Each row is a point on a tangle of strands that fork, close into loops and nearly touch. The rows are in no order.
In the rows, zero is written as 128.
Two points are linked if the straight distance between their rows is under 95.2. Some points are linked to none.
zupo: [134 166 149 112 108 123  73 157 106  99 125 121 165 140 124  73 141 162
 197 148]
zini: [158 102 116  95 176 116 153 116 114  99 146 139 109 127 163 134 112 122
 153 118]
safaz: [175 114 121 111 121 105  71 111  77  74 150 129 164 121 131  72 132 156
 155  96]
rop: [138 137 122  92 148  84 132 107 145 126 132  84 143 172 157 159 163  86
 150 147]
Buset: [125  98  91 167  84 126  99 148  97 167 140  97 175 133 126 141 129 145
  99  98]
Pomog: [107 180 149 112  87  81  49 153  97  71 127 143 193 107  65  92 150 116
 119 182]
Rup: [134 121  91 152 241 173 151 148 150 129  70 142 116 139 132 134 110 119
 101 153]
sol: [116  90 156 105  84 128 152 144 100 123 167 142 129 136 119 141  90 166
 167 134]
dori: [ 80  93 154 186 123 108 157 137  82 109 172 152 100 108  85  92 122 104
  86 113]
Gimi: [123 123 136 109  72 135 157  95 125 182 120 123 154 127 165 192 141 119
  81 149]
beb: [171 132  91 121 138 115 121 124 108 120 157 106 123 131 165 102 113 145
 133  46]
Dod: [104 133  99 153 173 142 116 153 130 149 110 112 101 134 113 130  86  92
 173  79]
dopi: [157 123 135 147 188 180 131 132 153 129  66 129 111 162 172 156  83 157
 160  92]
fulap: [ 34  98 105 192 174 152 143 147 131 131 169 163 147 127  96 130  98  97
 115 116]
Kivof: [141 133  79 126 141 132 133 131 121 188 126 121 151 101 170 147 126 110
  94 109]
Pumu: [130 148 102 119 171 152 145 140 160 161 105 152  84  80 126 140 132  89
 125 136]
Vulid: [194 146 157  97  86  80 100 110 129  55 133 101 137 154 125  86 177 157
 113 135]
gimil: [131  69  80 139 167 114 118 115  82 117 145 131 148 129 128 129 130 105
  93 125]
vamas: [135 130 125 120 138 112 143 129 154 138 110 104  68 126  99 127 171  85
 114 159]
sufiv: [134 122 123 103  78 108 136 107 125 172 137 107 193 134 162 196 131 122
 108 133]
gazi: [ 73 115 128 190 191 186 179 149 169 131 117 185 149 118 127 138 117 143
  84 177]
Vuzu: [ 92 116  95  80 181 150 110 126 189 119 142 161 129  96 102 151 143  84
 168 166]
Vefa: [130 163 112 110  63 104  99 146 134 168 137 129 200  57 105 150 140 119
 104 134]
virem: [121 135 114 108 148 112  75 122  97 107 133 114 129 133 112  66 103 101
 203 102]
meti: [156 110 171 114 168 145 174 118 150 101 105 150  68 137 149 159 105 147
 156 130]
matev: [148 131 165 148 110 149 161 148 116 138 112 152  58  87 117 105 143 163
 118 145]
Lobek: [149 121 128 107 150 115 150 103 152 129 118  85 106 184 173 162 133 119
 139 121]
Mun: [169 158 122 135  55 122 111 141 101 175 113 108 146  82 145 110 132 157
  90 101]
Povig: [140  60 131 154 127 124 148 120  99 110 147 124 137 167 147 154 144 160
  93 145]
Puzer: [141 162  90  91 174 123 122 125 129 153 130 141 196 106 187 160 136 108
 150 140]
mub: [122 131  88  99 128 107  99 149  90 140 169 140 164  77 112 108 108  92
 163 105]
tini: [104 174 135 105  72 131  92 156 171 145 113 112 141 122  86 110 167 124
 157 192]
zaz: [140 109 156 142 150 142 159 143 111 112 116 157  54 101 111 109 125 141
 141 136]
vud: [ 98 105 163 191 150 115 176 135 102 101 159 138  90 125 117  98 123 121
  99 100]
vamo: [132 171 155  99  87 136 113 113 130 162 112 127 184 125 168 152 161 149
 162 168]
nera: [120 132 164 132 115 139 125 166 129  91 116 124  66 140  82  88  50 137
 183  86]
Fum: [ 87 131 144  79  99 108 127 137 148 121 155 132 150 135  83 148 137  93
 180 188]
doka: [142 107 117  98  99  98 141 127  97 136 180 113 170 125 155 152  93 135
 141  89]
bod: [ 95  87 110 151 142 161 125 131 158 136 109 117 125 176 107 164 149 130
 152 177]
vifuv: [136 178 137 140 104 139 127 152 140 168  96  86  76 128 135 105  93 134
 141  76]
dob: [148 128 103 146 122 155 134 104 131 182  90 116 140 131 174 156 170 131
  51 153]
gop: [110 139 159 146  68 111 174 143 107 167 155 127 108  99 128 136 111 135
  71 102]
Zat: [ 96 147 114 111 115 153 117 144 180 164 111 128 117 114  98 148 133 110
 172 149]
munun: [118 119  95 112 153 132 127 147 102 144 158 150 147  95 136 135  93 110
 179 111]
mosa: [103 104  51 138 132 123  67 125 121 149 149 106 163 125  93 119 141  85
 116 104]
Teren: [124 134 102  88 159 106 132 112 163 142 130 114 159 146 150 177 162  80
 142 170]
bige: [128 108 137 193 186 162 163 136 119 108 124 146 116 144 167 118  96 167
 116  92]
foneb: [173 115 107 102  93 109 120 102 129  91 178 118 178 169 155 137 120 178
 134  69]
gaded: [122  54  84 136 139  96 108 103  88 114 156 134 165 120  98 157 130  90
  75 128]
lugez: [109 103  77 114 200 157 131 148 126 135 138 152 146 117 139 148  84 102
 176 126]
nimop: [142  81 151 115  96 106 147 116 120 116 138 111 123 163 125 158 161 142
 119 172]
das: [ 78 127 117 152 171 156 137 153 165 153 108 135  99 130  98 167  95  91
 153 115]
Zovi: [ 72 128 110 145 117 184 143 139 149 194 123 147 146 121 138 176  96 137
 137 130]
Fos: [146 173 156 106  75 144 113 136 159 124 104  91 115 165 140 105 101 173
 182 104]
mok: [126 154 141  92  99 130 141 116 163 161 113 134 124 109 129 160 175 113
 136 188]
setel: [187 149 128 105 141 138 132 105 154  90 126 126  96 152 154 100 131 174
 160  80]
puli: [139 176 170  88  92 121 147 121 159 152 100 114  95 119 131 135 148 111
 149 172]
Pip: [136  83 129 183 137 153 148 124 113 126 123 123 139 172 170 141 144 191
  87 138]
bipi: [131 166 170 129  80 165 158 137 123 172  96 147  70  79 128 116 118 147
 123 140]
Gere: [138 167 143  88 116  93 122 125 112 137 148 156 217  79 151 177 152 125
 138 160]
rap: [107 100  87 107 150 158 108 123 202 141 146 147 123  90 111 153 178 117
  74 167]
ponin: [116 163 127 108  78 111  80 156 146 127 129 122 163 106  75 105 176 110
 133 180]
Basu: [ 86 125  97 141 159 187 163 131 143 180 117 169 151 111 155 170  92 133
 104 149]
tugop: [ 83 122 132 169 209 161 208 135 144 138 118 173 160 132 153 150  88 125
  80 160]
poz: [ 82  97 137 139  97 136 147 164  90 137 170 156 118 108  85 123  88 141
 148 126]
des: [137 131 137 117 155 182 165 133 121 158 109 183 111  78 170 150  81 147
 158 131]
Foga: [143 129 122 109 118 144 140 115 152 166 112 150 127  94 137 157 181 122
  99 186]
Bomig: [178  95 119 121 125 124  94 114  92  82 142 125 123 135 135  75 149 170
 145 105]
kala: [184 135 116 115 127 141 130  97 150 112 127 113 123 163 180 125 143 184
 138  86]
reku: [117 107 120 106 116  75  89  88 102 112 133 115  90 143  74  78 136  60
 117 143]
nufan: [144 166 148  89 162  60  95 108 104  80 134 125 134 117 115 104 191  75
 138 162]
Nutu: [120  83  91 113 108  97  96 113 123 118 150 130 172 103  72 158 162  94
  97 152]
Patul: [156 163 143 116 107  74  85 133 103 101 121 126 203  86 108 141 184 131
 113 163]
keni: [141 147 172 105 109  85  84 133  90  77 135 141 203 111 109 134 174 158
 145 183]
Nog: [117 157 104 151  79 149 115 150 120 205 123 112 132  98 134 124 122 138
 108 102]
dibi: [123 175 106 117  56 137  95 145 143 198 122 119 176  84 126 131 143 125
 121 128]
zuzum: [104  82 117 142 125 133  78 103 117 113 111 121  92 167  68  87 155 107
 144 166]
Ziku: [ 81 135  74 148 159 147 147 129 166 188 143 133 145 114 142 165 122  97
  51 115]
tikuf: [139 120  96 124  88  99 107 120 139 160 128  92 198 133 128 180 162 111
 102 145]
nuzes: [109 114 149 219 141 163 175 126 130 144 112 133 155 161 183 126 139 170
  78 138]
Dib: [126 107 166 162 159 115 182 120 124  93 154 132  74 147 136 124 111 135
 109  95]
Baf: [144  99 148 110 179 151 155 121 150 105  95 135  99 162 146 175 105 130
 183 151]
tamaf: [152 160 143  93 175 118 134 126 153 117  99 132 102 108 139 134 152  94
 182 160]
ruv: [115 170 147  88  85  92 112 135 126 142 149  98 191 154 152 144 120 129
 177 132]
bepal: [137 176 130 102 193 137 113 137 161 132  90 138 137 108 144 148 134  98
 205 142]
sini: [150 113  99 145 148 162  99 137 123 132 100 109 129 148 148 115 142 154
 175 132]
Punit: [ 59 114  98 187 166 165 100 143 185 137 117 120  90 141  73 122 146 102
 114 119]
zomu: [120 123 132 106  76 124  93 156  96 111 138 149 137  92  71  75 127 124
 156 167]
nupop: [132 136 107 101 123 115 101 124 137 139 144 152 214  90 131 175 171 118
 128 171]
kosez: [124 117 150 141 178 163 197 137 111 137 131 189 102  85 165 147  74 146
 118 120]
vul: [182 117 146 109  70  78  95 121  95  67 132 100 165 114 102 103 150 153
 111 136]
gadi: [155 115 121 138 168 151 150 106 146 135  90 103 111 183 188 153 138 153
 113 138]
fozo: [100 129 163 167 125 168 140 163 152 144  87 142  71 126  80 134 119 134
 157 149]
duza: [ 96  88 113 168 158 152 103 131 116 120 108 135  87 149  80 105 129 116
 154 136]
vinut: [128 166 142 117 119 166 116 147 160 165  76 128 114 115 121 135 121 129
 194 150]
Zumi: [105  81 108 123  76  93  63  98 103 110 137 142 144 114  41  94 129  96
  96 157]
moli: [128 172 165  95  82  81  94 137 114 105 150 104 212 156 145 143 132 155
 154 136]
legon: [117 170 160 195 128 160 136 148 145 165  77 104  79 138 138 112 101 148
 125  70]
lubo: [172 141 122 118 113  76  63 124  67  86 142 119 185  82 116  74 138 127
 127  99]
surik: [ 99 104 134 131 179 155 178 133 164 133 106 166  91 128 116 178 121 106
 123 178]
pulu: [112 105 132 122 114 131 146 126 130 112 167 109 126 188 137 140  73 158
 171  67]
Nebeg: [121 114 106 123  70  75  48 108  88 100 127 111 189 109  61  90 121  95
 113 137]
Bule: [153 147 147 167 162 133 191 119 118 137 134 145  82  99 181 117 119 143
  64  81]
tobif: [147 148 149 114 122 110  71 135  80  79 128 141 162 115 117  64 152 155
 178 145]
Puvig: [147 143 141 137 161 155 187 118 116 144 130 164  91  86 189 129  86 152
  95  83]
Gar: [131 113 157 136  68 120 170  98 118 166 131 108 135 150 165 182 135 147
  62 128]
lezin: [115 112 111 134 157 126  78 115  94 111 115 119  87 137  93  67  85  95
 187  93]
goz: [111 152 125 111  80 112  52 148 119 102 131 143 173  93  62  75 155 113
 138 175]
gal: [143 123 170 104  77 150 162 119 132 139 125 140 108 132 151 151 124 175
 143 158]
Moz: [ 89 105  98 178 131 129 109 147  96 149 151 123 121 123  95 102 120 109
 110  97]
Meki: [145 156  97 128 142 145 113 149 135 166 111 132 116  78 133 111 146 114
 148 126]
muli: [113 100 131 148 109  95 129 122 104 112 155  81  92 179 107 106 119 116
 107  92]
komit: [142 123 107 146 108 152 100 166  91 148 129 139 120  81 108  77 122 161
 152 117]
kete: [174 132 109 142 105 128 122 112 120 162 102  95 135 133 178 136 164 154
  85 119]
nutap: [121 152 137  91 100 107 159 125 137 168 140 110 122 122 146 158 109  96
 139 121]
kig: [106 187 160  93 130  66  71 134  91  72 143 121 160 152 105  82 132 101
 156 147]
Vavep: [ 58 103 116 206 166 136 162 143 137 140 154 139 152 142 126 138 119 103
  95 126]
nubi: [173 174 139  99 148 158 131 102 144 139  92 131 120 108 196 129 125 147
 160 111]
vezi: [ 63 106 138 155 141 137 147 147 147 139 129 122 100 165  87 163  91  97
 164 126]
Kan: [149 109 110 130 148 112 141 121 124 132 127 118  86 123 122 126 174  96
  86 150]
rus: [120 150 118 116  75  77  46 134  86  93 132  91 176 146  95  62 106  98
 142 125]
Fepa: [162 169 147  60  59 101 172  91 162 111 170 126 124 156 149 140 108 147
 111  78]
melo: [143 168 148  98  35 160 134  90 133 155 126 107 142 147 179 136 109 174
 117  89]
babog: [155 122 110 123  75  64 100 125 111 130 132  60 183 139 112 153 143 107
  97 117]
gef: [141 126 149 130 144 118 166 119 146 102 139 113  67 163 136 129 105 138
 129  73]
muru: [ 73 141 120 187 143 138 132 151 166 154 119 117  72 126  74 114 151  90
  95 115]
rirev: [138  89 127 175 183 145 143 128 118 106 102 125  82 159 133 118 149 134
 109 142]
Tid: [110 141 151 162 135 159 163 114 153 169  84 116  91 149 152 161 137 126
 100 136]
Bof: [ 94 163 167  75 103  95 126 139 136 123 149 121 173 145 123 155 130 112
 189 173]
tas: [142 188 122 104 132 117 102 159 117 149 134 150 146  52 124  89 139 115
 169 128]
mada: [106 123 104  75 173 123 121 117 160 116 151 157 173 116 122 165 164  83
 159 190]
tiz: [125 165 119 113  86 157 109 122 142 191 103 123 173 108 163 152 151 138
 145 154]
Zir: [ 83 132 132 172 142 151 176 116 147 174 110 123 123 155 159 169 124 114
  80 137]
kiz: [110  96 147 144 102  84 167 138  88 121 176 136  97 104  86 122 127 104
  70 119]
Tatag: [142  86  82 113 153 117 106 115 110 117 141 122 202 151 149 156 145 121
 140 158]
pezod: [154 146 179 149 174 169 183 103 169  96  96 169  74 149 164 149  88 164
 109  66]
giz: [138 105 139 105 115 109  90 119 106  94 134 147 194 118 104 144 185 137
 157 200]
dirom: [116  79 104 105 145 104  80  82 124 100 133 142 145 145  89 123 176  82
 137 188]
nima: [ 91 124 123 128  77 134 120 151 171 153 139 128  97 107  60 128 165 115
  90 169]
sal: [178 163 135  85  67 124 161  96 146 116 160 140 113 135 149 120 117 176
 103  65]
pud: [125 130 123 126 180 154 172 130 154 153  97 160  85 101 144 162 118 104
 117 152]
Vudo: [ 79 103  95 165 142 188 113 141 176 159 118 139 130 140 109 156 147 145
 123 163]
sif: [103 174 118 107  91 131 107 179 136 151 130 119 118  95  87  89  92 102
 176 128]
mir: [105 117  92  96 176 179 122 132 206 137 129 167 114  87 113 153 147 112
 126 173]
giku: [143 186 151 103 115  66 102 137  93 117 145 139 213  72 125 153 154 127
 117 139]
Peza: [164 152 136 131 127 145 186  79 158 115 142 147  86 155 173 135 123 172
  80  59]
goleb: [118 131 117 158 159 142  95 153 122 126  99  91  91 152 104 100  86 116
 181  63]
genar: [145 142 138 134 141 169 123 127 154 152  76 104 113 162 167 155  92 145
 179  97]
tase: [146 165 157 118 109 125 153 129 153 152  90 100  58 126 123 123 139 114
 133 141]
bak: [160 160 147 122 110 179 164  80 154 127 109 148  86 142 177 133 110 185
 109  70]
zesos: [101 113 135 143  87 104 162 143 114 159 162 131 116 104 102 151 131 115
  79 127]
tive: [151 108 127 117 107 129  99 133 116 124 118 139 174 125 127 136 183 155
 154 188]
Rirol: [146 141  85 148 175 136 144 135 121 171 118 112 116 116 182 129 107 114
 105  77]
fivo: [113 111 146 166  97 136 137 145 126 143 116 102  96 163 110 125 139 152
 125 142]
rogin: [129 112 173  84  69 123 151 144 117 117 154 144 136 121 115 141 117 154
 173 177]
guv: [106 143 142 175 216 179 197 126 138 143  82 168 155 133 173 137  78 144
  78 144]
Dasa: [ 95 127 144 143  98 162 156 159 114 172 141 169 109  85 115 139  93 151
 141 132]
bitu: [165 133 178 115 151 159 179  94 178  88 104 165  63 160 149 163  98 168
 143  85]
nepus: [100 151 183 162  82 142 174 139 128 153 132 128  87 132 136 126  86 158
 111  94]
Ref: [ 85 117 119 192 146 125 158 138 134 160 136 106 128 168 139 147 133 111
  89 114]
tigu: [123 132  94 115 145 170 151 103 160 182 100 144 141 117 165 172 149 115
  67 173]
Zus: [107 144 163 213 150 179 151 135 146 155  78 124 119 158 161 136 103 157
 122  93]
Gula: [152 143  73 104 159 124 125 121 138 170 126 131 181  97 173 161 147  98
 104 137]
vigiz: [ 79 120 137 178 182 175 172 147 177 134 109 179 103 110 104 150 128 124
 103 164]
Rez: [108  89  56 157 121 142  84 141 123 162 145 112 183 136 115 145 144 125
 108 118]
nare: [130  99 107 156 168 113 174 132 112 142 144 144 130 106 145 147 144 111
  37 138]
lif: [157  74 127 166 120 102 134 125  68 105 151 132 119 104 113 112 146 146
  61 106]
Nakal: [125 109  97 101 117 104  84 112 155 111 152 139 205  78  87 167 176 103
 101 165]
Dobur: [129 116  67 103 200 145 131 124 158 143 111 124 158 150 155 161 136  96
 132 168]
tifa: [149 117 131 130 152 149 115 141 110 100 123 135  90 118 126  86  94 156
 193  87]
Zufa: [130  95 135 126 147 165 143 126 146 134  98 134 119 164 144 163 135 152
 177 179]
gid: [172 112 144 108 134 162 151 112 131 108 131 168 115 122 173 134 112 199
 163 122]
viz: [129 134 213 184 188 149 166 152 156 104  87 163  79 131 134 146  77 115
 131  72]
bozis: [117 110 100 162  92 109 105 154  89 153 150 105 134 114  96 106 123 124
  97  95]
feg: [119  98  66 145 211 133 139 134 114 133 135 127 128 139 142 127 111  94
  98 118]
Nuli: [ 85  89 122 154 137 100 130 118  88 118 167 111 104 158 102 114  99  92
 119  90]
reg: [140 134 120 160 205 157 190 112 124 145  98 136 138 148 198 131 100 150
  53 128]
vafe: [124 160 179 164 109 179 166  91 137 158  81 121  74 138 176 138 132 150
  84 106]
zasi: [133 165 162 138  97 188 150  93 135 158  89 120  88 134 180 130 107 167
 115  82]
rerik: [143 167 180  92  88 100 111 138 139  91 120 103 135 166 128 107 161 146
 167 178]
kuraz: [145  94  83 175 184 136 109 134  81 118 131 119 113 136 152  84 123 136
 113  79]
tisu: [124 107 166 186 193 136 179 125 150 104  88 126  75 171 135 143 140 117
  99 145]
Fenob: [126 194 167  94  87 109 113 145 154 131 101 106 123 131 121 106 158 120
 167 184]
Fub: [143  74 122 105 126  94 115  97 108  98 136 118 141 159 113 147 173 102
 128 178]
luve: [ 69 121  96 114  94 117  95 140 161 145 153 100 126 140  63 126 134  84
 134 137]
nufo: [125 120 118  99 157 104  88 109 100  93 146 118 156 154 137  97 107 112
 209 103]
Vogi: [150 110 133  85 146  79 107 105  84  86 160 143 167 104 125 127 147 100
 147 145]
Tiva: [131 131  72 129 133 103  53 124 108 139 131  95 164 126 104  85 160  82
 138 109]
regul: [143 112  84 125 125 132  62 130 130 129 128 140 159  74  88 102 191 121
 114 155]
rif: [ 91  92  91 123 164  99 105  87 115 123 146 134  87 132  80 107 137  43
 106 130]
Diruv: [ 94 121 175 163 121 146 134 173 126 113 107 133  68 141  69 105  74 133
 172 110]
karag: [174 119  97 112 114 139 147  90 150  93 169 144 138 187 150 131 127 192
 137  63]
Gosi: [118 136 126 119 107 145 121 127 145 163 114  95 148 169 157 157 115 143
 183 132]
ledek: [159 150 160  74  63  80 116 134 119  47 167 123 143 131 112  84 105 140
 128 124]
guro: [152  78 127 141 146 130 115 108  93  87 127 124  96 154 129  96 150 146
 134 131]
fet: [166 192 145  84 134  90  92 118 132  48 150 117 127 151 128  56 138 144
 164  91]
suzu: [105  88 106 192 188 155 104 138  92 112 117 139 105 142 121  92 107 137
 144  99]
nir: [113 121  81 173 230 152 138 146 139 138  97 124 109 139 132 127 108  93
 104 111]
totul: [128 131 103 174 138 171 125 164 110 168 115 147 104  85 124 105 130 152
 126 117]
zoku: [129 161 102 118 107  83  55 134 101 117 132  81 163 135 107  70 137  91
 147 104]
semo: [ 88 125  91 125 120 141  96 143 164 154 130 110 128 129  86 133 148 100
 159 137]
Kovi: [164 106 113 131  74  77 109 123 102 116 146  64 160 149 122 134 133 135
  88  88]
kelin: [125 109 127 107 108 120 107 126 112 104 153 103 153 176 135 121 102 150
 196 108]
dira: [156 118 139 128 179 145 200  92 130 121 120 145 110 146 207 153 109 156
  62 127]
viteb: [ 95 121 125 141 103 163 144 133 126 180 125 124 145 145 159 172 101 147
 146 128]
lonur: [ 88  53 120 152  90 110  98 109  96 113 152 146 132 126  47 124 144 115
  82 155]
leve: [120 155 180  63  77  85 129 148 114  85 166 130 159 136 118 122 112 127
 175 172]
rab: [112 128 134 195 170 173 150 152 142 149  94 160  92 108 124 124 140 137
 109 137]
Lil: [130 117 142  92  88  56  92  93 100  78 143  89 120 163  92  81 120  71
 120 136]
Mil: [172 122 143 148  97 122 139 129 115 113 137 112  81 133 140  93 154 182
  81  94]
tuka: [139 106 137 122 186 138 140 129 127 106 103 148  59 109  99 118 130  99
 160 148]
Pumip: [ 84  98 144 135 138 132 150 143 123 127 144 117 106 166 115 154  80 127
 176 110]
megu: [186 142 153  83  96 104 143 105 117 122 149 139 166  94 177 150 142 159
 121 123]
kovu: [136 146  98 108 121  85  77 142  81 119 154 128 191  68 106  99 130 100
 144 105]
Vira: [154  91 106 118 136 131 134 123 133 134 123 147 130 102 122 149 187 128
  95 192]
pekat: [103 126  94 140 183 167 183 135 132 166 125 179 147  96 160 156 102 131
  59 154]
gubam: [145 137 173 132 127 164 126 160 153 127  68 135  67 127  98 129 106 147
 190 139]
vek: [185 111 122  89 153 128 173  89 128 123 128 137 131 134 205 161 132 144
  88 137]
leneg: [ 94 130 182 223 150 180 176 126 151 139  85 140 143 162 173 137 115 159
 110 128]
fumik: [180  95 120 118  88 105 117 109 106 101 151 100 167 149 148 141 137 172
 107  97]
batuf: [ 67 105  75 175 162 192  86 149 180 146 119 134 119 127  88 128 138 128
 129 121]
mamil: [134 167 144 102 164 127 103 137 138 120 112 120 152 138 155 128 126 131
 222 129]
Livo: [128 134 181 198 207 176 162 148 164 127  45 162 104 140 141 148 101 123
 105 132]
ber: [160 182 165  90  94  74  96 123 117  79 155 112 202 140 148 129 144 168
 136 109]
ros: [143 114  83 121 202 164 150 123 143 143  84 127 140 155 172 154 118 134
 114 168]
Rumir: [165 100 132 110 108 157 147 113 113 121 151 159 151 132 181 144 111 204
 145 117]
zoki: [151 125 153 165 203 181 143 141 157 128  45 139  91 155 159 152 102 142
 125 119]
Nufel: [130 129 151  88  66  85  95 144  86  75 151 130 146 112  90  70  97 116
 145 151]
Noput: [ 87 145 130 170  95 140 132 164 145 155 125 126  70 106  69  95 146 118
  93 141]
sapap: [150 125 137 165 151 126 187 102 134 108 161 142 106 142 180 121 124 166
  57  62]
Keru: [119 103 172 150 135  99 201 113 126 109 167 128  90 156 147 157 124 133
  82 112]
gurer: [121 106 129 113  92  74 105 104  98  95 152  75  95 186 102  85 104  92
 114  95]
sanem: [148 147 147  90 102  94 173 103 154 103 162  98  80 169 136 134 113 130
 116  77]
kifin: [163 126 114 128  60  93 105 144  93 134 130 113 193  61  96 141 126 144
 101 124]
nikam: [151 137  93 144 180 143 133 131 128 141 124 104 117 141 182 127  84 141
 140  52]
fevom: [141 127 122  97 182 126 122 125 142 104 108 148  90 102 104 119 154  78
 177 166]
zegob: [105 192 156  95 155  63  66 128  98  83 139 133 158 132  97 104 171  95
 137 163]
firuz: [ 70 114 166 197 140 143 143 162 114 117 129 139  87 135  77  98  89 128
 150 106]
zum: [155 131 148  92  98  93 139 138 113 114 142 115 103 113 115 105 136 117
 133 140]
papu: [184 181 138  81  84  76 115 117 125  80 174 122 184 125 148 108 125 166
 128  73]
Pubi: [181 113 143  85 110 121 160  95 113 129 139 147 162 101 188 174 143 150
 103 151]
zuvi: [156 150 180  87  56 144 142  92 136 149 106 124 144 130 168 148 151 165
 131 168]
fek: [122 119 167 126  78 107 182 100 139 140 155 101 107 174 158 170 124 143
  76 110]
zezan: [156 145 109 109 102 103 108 139 110 116 160  97 125 131 137  80  98 138
 140  52]
Tem: [172 183 138  83 145 102 127 122 146  88 143 114 108 130 147  92 115 134
 175  71]
vog: [162 158 165  56 100  75 147 116 136  69 167 119 108 134 131 105 127 123
 147 121]
tabed: [173  86 136 123  84  84 111 119  75  88 146 117 137 105  99 107 136 139
  97 124]
Gub: [ 70 108 119  91  91 110  94 124 145 118 164 129 141 135  55 129 132  79
 156 167]
kepu: [115 176 153 110 128 134  90 152 137 121 111 115 165 146 131 115 123 147
 225 148]
vofiz: [ 90 146  99 198 200 191 142 152 174 167  83 156 127 112 135 129 114 126
  89 123]
rume: [136 191 162  87 132  77  70 121 106  46 146 113 142 166 125  58 130 129
 162 117]
Gada: [164 141 158  93  74 104 121 117 151  77 134  87 116 187 122  93 145 161
 143 133]
mak: [202 167 118  80  72  88 139 104 139  75 171 144 151 123 133 101 134 171
 109  68]
marop: [114 111 136 115 100 117 123 142 111 119 137 120  94 124  85  98 122 109
 148 151]
Nares: [ 91  77  93 121 135 130  73  93 149 116 130 132 117 152  70 115 169  89
 130 178]
vakar: [ 81  95  79 112 181 122 110 109 135 123 159 150 103 110  86 122 117  56
 128 125]
kop: [150 114  93 129 174 110 167 121 127 144 126 117 107 123 158 153 154  92
  56 141]
zekip: [155 131 148 100 133 167 147 133 123 135 115 171 126  89 170 138 107 167
 188 148]
vusen: [176 136 121 135  58 110 103 152 100 145 116 114 149  68 106 115 156 154
  83 131]
Keka: [ 64  87  83 153 202 151 125 127 135 121 151 165 115 119  91 127 102  77
 116 124]
gomi: [110 117 106 106 102 135  99 132 189 140 140 126 117  96  77 137 190 107
  98 169]
moru: [154  99 137 166 128  96 170 124  96 125 151 124 115 115 142 140 149 136
  36 109]
kabu: [155 173 121 109 103 104 119 147 123 145 127  82 108 121 143  88 117 119
 142  85]
gura: [101 156 196 147  76 164 176 128 127 167 103 148  71 108 133 135  97 157
 116 122]
foz: [ 58  79 100 201 141 143 106 137  89 131 159 144 144 137  90 100 109 121
 123 108]
fanin: [121 163 143 113  98 125 118 174 128 112 124 105  87 125  97  72  61 111
 182 100]

A piece is all that can be reached along the links. How many separate loops has the piece of each point below (a circle has one, a figure eight two, a Y none), and how many tips (points with one link)?
nupop -> loops 1, tips 2
Zumi -> loops 1, tips 2
zum -> loops 3, tips 2
Livo -> loops 1, tips 5
Kovi -> loops 1, tips 6
zuzum -> loops 0, tips 2
nufo -> loops 1, tips 0

How many points has the smallest loop of links through each point below? Write - if it is on no loop.
dori -> -
Kan -> 7
Keka -> 11
nufo -> 10
pud -> 7

A tip is a point with one link. Name the tips that can be reached along the links from each point below, in the order of the rows.
zuzum -> Puzer, kuraz
fulap -> lonur, Rumir
gaded -> pezod, tive
Nufel -> Pomog, kete
pud -> komit, tas, megu, Livo, vofiz
